The views of a scene show one set of named points, each view turned or mirrored, and shifted as a whole, with a little noise and some points left out.

Scene 1
View 1
K493: [ 18  43  26 -24   1  13 -19  10 -21 -25  31  23   5   8 -16  10  -3  -1
  -9  -9  13  30  22  16 -13 -30   7  30   5  12]
K373: [  8  18  14 -26 -20  30  -2   0  13 -11  -3  21  27  28  -5  23 -49   5
   9  -6  22  36   9  14 -15  -8  -9  -1  21  15]
K138: [ 23   8  43 -38  40 -10  26   5  58 -26  -5  49  26 -28  -4   5 -18   1
 -44  13 -20   3   8  24   1   8 -15 -60 -48   0]
K260: [ 22  33  16 -12  10  13 -18  15 -22  -1  29  34  18  21 -23  -1  20   8
  -6 -14  11  32  34  34 -35 -22   3  34  22  -5]
K343: [ -2  35   9 -23 -19 -11   3 -14   4  -5  10   6   0 -14 -31  12 -14  -7
  -6 -22  15  13   1  -6  16 -16  15  50 -21 -31]
K566: [ -4  32  -3 -13 -18  11 -11  -2 -23  10  12   3  11  23 -34   5  -7   8
  15 -28  35  37  22  18 -20 -26  13  52  27 -13]
K444: [ 26   7  38 -42  -9  34   5   8  57 -32 -14  42  41  22  24  39 -65   0
  -9  18   4  24   0   9  -6  11 -28 -49  -2  25]
K396: [ -1  21  20 -33  18 -13  16  -3  22 -16  -2  14  10 -23 -23   0 -24   4
 -24  -5   6  17   7  22   4 -13   4 -18 -29   4]
K692: [ 15  23  23 -34 -32  20   7  -8  35 -22  -3  26  21  12   2  42 -56  -6
  -1   2  10  17 -12 -13  15   1 -13  10  -8 -10]
K388: [  1  25  10 -18  11   3  -3   5 -12  -3  11  12  14   6 -27  -5  -8   8
  -6 -16  21  31  23  33 -19 -27  10  10   7   5]
K964: [ 59  21  66 -34  32  21 -10  25  28 -47  25  72  29  -2  17  24  -1  -3
 -39  23 -28  10  17  18 -12  -2 -27 -35 -22  16]
K131: [-29  -1  -8 -27   5  -2  28 -10  34  13 -35  -4  35  -2 -35  -7 -50  16
   1 -17  34  37  11  43 -19  -1   0 -46   7  10]
K637: [ -7  37   9 -25   5   7 -20   6 -32 -14  25   6   2   5 -28  -8  -6   9
  -3 -21  27  39  29  31 -21 -42  19  25  15  24]
K770: [ 12  17  12 -16  38   2   1  16  -5   7   9  30  28   7 -32 -22  16  17
 -16 -15  11  34  41  61 -45 -16   1 -12  13   6]
View 2
K343: [  1  11   4  -3  26 -37  39   7  14   7 -60  -4  29   9  28 -13   2 -35
  -3  31  -5  -9 -15  17   9 -15  -4   6  24  30]
K770: [ -9  10 -36 -10 -48 -13  19  47   4 -17 -23  -9 -22  -8 -17  -7  23  -8
 -25 -21 -23  -5   3  16  18  -1 -12  30  13 -25]
K396: [-16  17  16  27   2 -33   3  21  32 -36 -34   3   1   2  17  15   5 -40
   3  10  -7  -1  13   5   1  -6   3  20  -5  25]
K138: [-28  23  17  53 -18 -17 -18  42  57 -57 -22  -4 -23   5   4  40  25 -56
 -16 -10  -1  22  40  -3  -5 -11   0  20 -17  30]
K964: [-23   0  15  15 -18 -10 -16  81  79   8   5  -9 -10 -15  -4  44  39 -31
 -38 -17   2  20  64  -2   1  -9   7  16 -31  37]
K692: [-20  -2  24  20  46 -57  20  37  38  -4  -8   9   5  -7  46  -2  14 -22
  20  28  -1  -5  26 -13  -3  -9  20   0   7  45]
K444: [-37  -5  20  39  21 -52  -4  68  53 -26  32  15 -29 -19  32  16  22 -11
  22   3  -8  -4  59 -30  -9   3  29  14 -17  30]
K260: [ -1  -4 -28 -37 -19 -22  36  54   9  38 -25  -8   2 -11  -3 -18  25   1
 -28  -7 -18  -7   6  13  20  -9  -5  14  18  -2]
K493: [  2  -3  -6 -25  -3 -22  24  41  23  41 -28  -6  23 -17  11  -2  10 -10
 -18   7  -9 -16   9  18  21   6   6  23  -6   9]
K131: [-26  19 -12  34 -10 -49  10  18 -12 -75 -13  16 -33  -4  21 -15  -2 -12
  43   5 -24 -21  -1  -7   5   7   9  31  15 -16]
K373: [-19  -5   2   8  18 -51  16  37  14  -9   5  13  -6 -21  30 -12   1   0
  31  16 -14 -25  19 -10   8  14  22  22  -4   6]
K388: [ -3   8 -17 -14 -15 -27  23  31   5   0 -31  -2   4 -11   5 -11   4  -9
  -6   4 -19 -14  -1  15  20   3   1  24   5  -6]
K566: [  5  -7 -30 -47   1 -36  53  30 -19  38 -31   0  12 -13  14 -42   1  13
   2  14 -24 -29 -21  15  26   0   0  16  32 -12]
K637: [  6   2 -18 -32 -16 -26  23  25   0  25 -32  -1  20 -21   6 -13  -4  -3
  -3   6 -19 -32  -9  26  24  13   4  32  -4 -14]
View 3
K396: [-15  31 -52  -1  -8 -13 -24  -3   2  40 -16 -24  28  -1  27  19   8  -6
 -21 -13   0  15   3  15  11  23  13 -43   1 -19]
K343: [-18  23 -32   6  -6  10 -50  20 -22  28  15  -5  15 -22   8  16 -17 -60
  -5  15   2  17  22  22  17  25  18 -23   1 -13]
K566: [-14  -6  -4  23  -1   5 -37  36  -9  21  30  28   5 -37 -23   0  -8 -21
   7  21 -22   5   5   9  -3   6  47  -7 -28  -5]
K964: [-47  32 -43  -9  -7 -13  33  -4   3  20 -21 -41  64  61  11  44  -1  14
  12  18  25 -16 -48   6 -34  19  14 -54  39 -51]
K260: [-22  -8 -13   7   0  -5  -3  28  -9  17  18  28  17 -10 -30  17   3  -8
   7  34 -13  -2 -37   1 -17  12  40 -21   0 -28]
K388: [-17   5 -26  13  -1  -8 -19  15  -4  29   5  14  16 -13 -10  12  10   0
 -10   5 -13   8 -11   7  -1  10  35 -27 -12 -18]
K493: [-43  14 -14  23   0  -5 -19  25 -27  19   7   7  27  14 -20  32  -5 -16
   4  31  10   1   0  18 -18   2  49 -19   1 -34]
K692: [-37  40 -20  23 -15  16 -23  17   3  22  12 -58  44   8  27   7 -40 -23
  25   1  18 -12  24  27 -14  13  26 -26  -7   0]
K373: [-29  27 -14  33  -9  -4 -19   9  11  26   7 -29  42  -1   9   2  -9  22
   9 -16  -4  -8  19  22 -16  -3  46 -31 -35  -4]
K138: [-19  43 -68 -21 -15 -12  15 -18  22  36 -28 -58  51  32  43  23   6   7
 -11 -15  10  -2 -32  10   5  37 -16 -65  28 -25]
K444: [-43  41 -27  23 -18  -1  13  -1  35  19  -2 -78  69  38  33   7 -25  35
  26 -16  18 -29  -5  18 -31   7  30 -46 -13  -9]
K131: [  5  16 -32  15 -16  -3 -14   0  44  31   3 -27  33 -31  22 -23   2  38
  -4 -36 -29  -4   2   7   6  13  25 -39 -43  19]
View 4
K964: [ 38  50   8  28  36 -11 -29  14  30  27  15  10 -59   6   6 -49  51  28
   1   1  34 -55  27  12 -11  13  67 -20 -18  -9]
K343: [ 45 -32 -22  11 -41 -42  -5 -35   5  -3 -19   5 -47  38  21  -6  30  -2
 -13  -6 -24  31  47  14  -6 -14   6 -20  12  -9]
K637: [ 35  -5   0  22   2 -26 -16 -41   8 -46  -6  34 -36  16  11 -20  -2  15
   0  13 -16  52  22   9  -4 -24  38  -4  16 -60]
K770: [ 24   2 -41  26  30 -10 -27 -31  21 -23   3  32 -22  38  -7   6  15  27
   8  29  -7  11  -2  23  -9  -8  77 -13  -5 -63]
K444: [ 20  45   1  18  33 -39 -25  50  -3   9  14  36 -22  -6  28 -22  32  19
   8  -5  10 -40  14  24  11 -13  58 -27 -13  35]
K692: [ 26 -13   6   8 -19 -58  -4  29 -11  19  -2  20 -19  -3  34 -24  43   7
 -12 -22   1   5  57   2   5 -15  -2 -25   3  48]
K388: [ 32  -6 -16  20   3 -29 -18 -28   8 -24  -2  29 -31  26  12  -7  10  17
   2  14 -14  30  17  17  -3 -19  43 -16   8 -44]
K373: [ 18   9   1  15  11 -50 -13  17 -11 -25   1  44 -11  -5  28  -8  10  13
   3   0 -14  25  21  11  12 -34  34 -18   9   8]
K396: [ 45  16 -28  16  -3 -35 -23 -10   4 -11 -11  13 -62  40  21  -6  19   6
   0   1 -23  -5  14  38   8 -16  46 -27  -5  -4]
K260: [ 26 -18 -10  27  12 -15 -12 -37  23 -18   6  30 -15  15  -2 -20  29  25
  -1  22   8  34  29  -6 -20  -3  48  -2   9 -64]
K566: [ 22 -42 -16  19  -9 -35  -3 -38   2 -28  -5  37  -6  16   9   0  16  12
  -4  11 -15  64  37  -3  -7 -23  21  -2  20 -49]
K131: [ 16   1 -55  12  14 -49 -20  15 -21 -30  -6  46  -9  35  26  36  -1   8
  10   9 -40  13 -12  49  23 -38  57 -34   4  10]
View 5
K373: [ -1   5 -23 -11  21  15 -33  31  -7 -25 -43  18  14 -10  -3  10   3 -31
  37 -34  21  14 -16  -2   7  -2  10   3  -4 -32]
K770: [ 10  -3 -11   9 -26   8 -34   7   1  20   0 -10 -26  10  23  13  -7   0
  44 -29   5 -27  15 -31 -11  30   9   4 -20  23]
K637: [ -8  17 -16 -44 -12  28  -3   9 -23  -7 -15  15 -14  15  18  18   7  -4
  38 -26   4 -11   1  -7  21  38   1  22 -17   7]
K692: [ -5 -27 -19  -8  15  10  -3  25  -9 -22 -44  30  12 -32 -17   0 -32 -53
  37 -32  23  35 -28  -9  25 -35  28  17   3 -33]
K260: [  2 -10 -18 -29 -13  28 -13   1 -23   1 -18 -14 -36   6  29  20  -7 -13
  51 -34   3 -12  -5 -41  17  24  22  34 -19  32]
K388: [ -3   4 -12 -16 -10  19 -17   8 -12   3 -10  15 -11   4  12  14  -7 -11
  38 -24   4  -8   2 -12  13  24   7  14 -15   7]
K493: [  1 -14 -17 -44 -21  21  14   4 -17 -17 -29  11 -26   1  16   7  -9 -13
  44 -30   2   0 -12 -22  28  20   8  28 -14   3]
K131: [ -4  22 -16  36  16   4 -66  36   2  21   2  33  32  -2 -16  13  -5 -27
  26 -23  18  -7  11  13 -15  -1  12 -21  -4 -16]
K396: [  0 -10   1  14 -28  -2  -2  12  15   8  -2  39   5  -7 -10  -6 -35 -14
  27 -21  12   0   2   1  11  -4   3  -6  -6 -19]
K566: [-19  13 -31 -44  18  36 -15   9 -44  10  -9  17  -5   5  11  34   4 -31
  43 -27   1   1  -5 -14  29  19  27  40 -17  33]
K138: [ 21 -45  13  55 -49 -24  -4  13  45   4 -18  21  -9 -25  -8 -29 -57 -15
  30 -29  18   4   2 -21  -6 -28   8 -23  -1 -37]
K964: [ 37 -60   8  17 -50 -11   6   5  34 -35 -53 -21 -48 -26  16 -25 -44  -8
  47 -44  24   5 -14 -54   1 -17   8   0 -11 -36]
K343: [-22 -14 -11 -26 -11  16  19   2 -23  15   1  51  10 -13 -10  11 -37 -39
  35 -16   1  16 -10   2  45  -7  26  34  -6  14]
View 6
K131: [ 12  -5  13  37 -26   1  42  -3 -19  15   7  10  14  -2 -35  -3  11 -57
 -27   2  -2 -46   6 -20  10  34  25  14  -4   2]
K964: [ 10  19  42  -1  -4  25  25 -27 -13  -6 -24 -60 -13 -40  58  23  25  -5
  -6 -23  41   8 -19  -9 -49   4  -6 -28  -2  -6]
K493: [  6  21  31 -34 -39   3  14 -22  -8 -24 -35  -5  -4 -26  12   5  35  33
  16  25   3 -12  34 -15 -27  21  -8  20 -29  28]
K637: [ 11  11  23 -34 -41  -8  12 -25  -5 -12 -26  16   3 -25 -18  -2  38  25
  11  25 -17 -19  34 -11 -15  25   0  26 -35  28]
K770: [ 27 -29  23 -23 -14  -3  13 -30 -21 -10  15 -16  19 -33  -8  -4  25  -1
  11  13 -29   1   3  -8  -2   9   5   6 -28  -4]
K388: [ 12   3  20 -15 -32  -3  23 -20 -16 -11 -14   2   5 -22 -10  -2  27   6
   6  25 -11 -18  25 -16  -7  26   1  17 -24  19]
K566: [  7  11  30 -33 -55  -9  11   2 -22 -24 -12   5  17   6 -18  -6  24  19
  20  56 -15 -34  52 -24  -1  32   2  43 -20  32]
K692: [-12  54  40  17 -44  15  43  14 -27 -14 -40 -30  -6   8  28  12  15 -13
 -11  21  49 -42  26 -31 -32  35   4   9  18  23]
K260: [ 19  -3  36 -48 -38  -4   0 -16 -22 -25  -1 -24  15 -15  11   3  25  30
  30  38 -16  -3  29 -13 -18  18  -1  18 -22  14]
K138: [  7  11  11  29   7  19  56 -37 -32  -8 -17 -44 -12 -50  46  10  14 -36
 -29 -18  35   3 -14 -26 -21   6  -7 -36  12 -13]
K444: [  3  41  56  29 -25  27  26   9  -5  16 -26 -45  -7   5  35  27  18 -35
 -17 -28  55 -31 -15 -11 -47  24  18 -10  15   1]
K396: [ -1  17   2  18 -15   3  51 -32 -25 -13 -27  -6  -7 -41   7  -2  20 -17
 -19   7  14 -16  16 -26  -6  18  -5  -2  -5  12]
K343: [ -6  26   1  -8 -37 -10  48 -13 -48 -46 -31  -2  -1 -17  -2 -15  15  12
  -1  67  -1 -24  63 -45   8  32 -14  22  -2  34]

Which points are out of place in each view (at most two, in the order of its rows)? Write - if all are in place.
view 1 | K373
view 2 | K396, K566
view 3 | K493, K131
view 4 | K444, K692
view 5 | -
view 6 | K964, K343
